A landscape with many valleys, sampled at points; each row gives a point and its height.
From any point a ball rolls to the lowest of the 4 points nearest to it. It stops when none of these is lower. Distance is the straight distance between rows; heights are no part of it.
(361) (h 4.1): [-33 -11   0   2  31  16   3  -2 -16]
(290) (h 8.0): [-41 -31 -17  19  36   9  14   1 -13]
(298) (h 41.5): [ 16  41  24 -55 -63 -55 -23  24  39]
(642) (h 17.1): [ -8 -22 -13  20  22  12   6  -9 -22]
(465) (h 8.3): [-21 -59 -38  69  11 -11  33 -10   0]
(154) (h 10.4): [ 21 -26 -31  53   3   3  13 -32 -29]
(551) (h 11.0): [ 12  -1  -1   1  13  17  -9 -10 -23]
(369) (h 8.4): [ 16 -41 -38  66   1  -3  22 -32 -26]
(773) (h 26.5): [ 20  26  17 -31 -10   9 -16   3   1]
(448) (h 10.8): [-31 -63 -39  59  16 -15  34   0   8]
(712) (h 20.6): [-33 -42 -22  32  32   5  17  -2 -15]
(451) (h 15.7): [ 29   4   2  -6   1  16 -15  -9 -21]
(541) (h 52.7): [  9  50  28 -49 -40 -28 -18  24  36]
(127) (h 32.0): [  0  36  27 -35  -2  11  -8   5  11]
(596) (h 11.1): [-24  31  24 -30  12  20  -3   7   1]
(645) (h 34.3): [ 22  37  24 -44 -25  -8 -16  11  18]
(86) (h 6.7): [-18  26  24 -28  14  22  -7   4   1]
(814) (h 27.4): [-31 -66 -41  64  18 -16  36   9  25]
(348) (h 40.0): [ 21  30  23 -52 -61 -53 -31  20  34]
(252) (h 37.2): [ 18  41  28 -51 -38 -20 -19  19  31]
(520) (h 38.8): [ 24 -20 -21  29   5  12   1 -25 -27]
(293) (h 38.5): [-16  68  39 -41 -10  -5  -6  25  27]
(84) (h 39.3): [ 41  26  19 -47 -36 -15 -25   8  18]
(400) (h 30.7): [-10 -32 -22  34  20   7  12 -14 -20]
(106) (h 18.2): [ 33  17   9 -24  -7  12 -18  -1  -5]
(187) (h 54.1): [ 22  -6 -10  14  10  17  -8 -15 -28]
(245) (h 4.9): [ -2 -50 -41  74  -1 -10  33 -27 -15]
(133) (h 11.6): [-43 -39 -22  23  38   5  15   4  -8]
(350) (h 8.1): [-16 -44 -30  49  18   0  21 -14 -15]
(7) (h 38.7): [ 25  36  25 -52 -46 -25 -21  16  30]
(12) (h 38.2): [ 19  40  31 -51 -40 -23 -20  17  31]
(827) (h 17.2): [ 43  10   4 -18  -9  11 -21  -7 -11]
(6) (h 20.2): [ -5  20  16 -23  10  20  -9   3  -7]
(454) (h 17.5): [  4  15  13 -19   9  22  -7  -1 -12]
(219) (h 29.3): [-35  15  16 -17  24  22   3   2  -7]
(705) (h 12.1): [ -2   8   9 -12  14  21  -6  -4 -15]
(147) (h 18.5): [ 40  13   9 -31 -19   2 -25  -1   0]
(399) (h 9.1): [-15   5  11 -12  21  23   0  -2 -13]
(421) (h 32.8): [-14  52  37 -38   1  13  -8  10  15]
(168) (h 39.6): [-18  76  41 -42 -16 -14  -6  28  38]
(639) (h 5.5): [-32 -19  -7   9  32  16   8  -1 -16]
(250) (h 35.5): [  8  51  35 -47 -23  -9 -16  20  27]
(243) (h 52.4): [ 12  44  29 -49 -52 -38 -22  23  40]
(124) (h 7.7): [  1 -40 -33  54   9   0  18 -22 -23]
(81) (h 35.9): [-17  60  39 -42  -9   0  -8  18  24]
(231) (h 45.6): [ -4  69  38 -47 -27 -18 -12  25  37]
(452) (h 3.7): [-40 -59 -35  49  26  -8  31   9  10]
(97) (h 3.1): [ 38 -11 -17  18   3  12  -5 -21 -29]
(414) (h 30.2): [  6  27  22 -32   1  18 -13   3   3]
(343) (h 12.2): [ -2 -33 -26  41  14   8  13 -16 -24]
(429) (h 21.3): [ 25  18  13 -25  -3  15 -14   0  -7]
(745) (h 15.4): [-18 -31 -18  28  26  10   8  -9 -23]
(39) (h 9.2): [-14 -53 -39  73   2 -15  35 -18  -4]
(278) (h 39.0): [ 29  29  22 -54 -49 -34 -26  14  29]
(32) (h 6.5): [  0  -7  -4   6  18  19  -4 -10 -22]
(415) (h 7.4): [  8 -43 -37  65   5  -4  28 -29 -22]
(500) (h 8.2): [-22 -56 -37  61  17 -10  29  -9  -1]
(318) (h 6.0): [ -7 -13  -3   7  22  20   0  -7 -20]
(821) (h 20.3): [ 38  24  16 -34 -22   3 -21   1   6]
(687) (h 26.7): [ 11 -26 -23  36  12  11   7 -21 -28]
(844) (h 72.1): [  9  52  29 -51 -49 -42 -13  27  40]
(215) (h 16.7): [-37 -60 -38  56  25 -13  31  12  13]
(436) (h 6.9): [-30 -28 -15  18  28  13  11   1 -18]
(149) (h 7.8): [-10 -50 -33  58  13  -4  23 -18 -14]
(222) (h 22.9): [-32 -54 -30  49  25  -5  26  -2  -2]
(191) (h 7.0): [ 30  -4 -10  13   3  13  -8 -18 -29]
(284) (h 5.3): [-20 -41 -24  37  27   3  18  -5 -16]
(266) (h 5.6): [-20  -7   2   1  26  21   3  -6 -19]
(271) (h 15.5): [ 19   9  11 -13   8  19 -12  -4 -12]
(311) (h 59.8): [ 12 -12 -11  14  13  17  -3 -12 -26]
(450) (h 33.3): [ 18  35  23 -39 -15   1 -19   9  14]
(17) (h 34.6): [ 17  41  27 -45 -26  -5 -16  12  27]
(723) (h 34.9): [-30 -65 -42  73  15 -18  41   2  22]
(526) (h 35.0): [ -6  55  39 -44 -13   0 -10  16  24]
(408) (h 39.1): [ 38  26  22 -48 -42 -19 -26  14  21]

For each start below, name the point where the ball stops.
(687): (245)
(290): (361)
(642): (361)
(414): (86)
(343): (245)
(293): (97)
(32): (361)
(448): (245)
(278): (97)
(451): (97)
(271): (361)

Two balls start at each pair of points below. Name the first point that both come to, or write none.
(773) / (147): (827)
(168) / (81): (421)
(821) / (127): (106)
(429) / (551): (266)
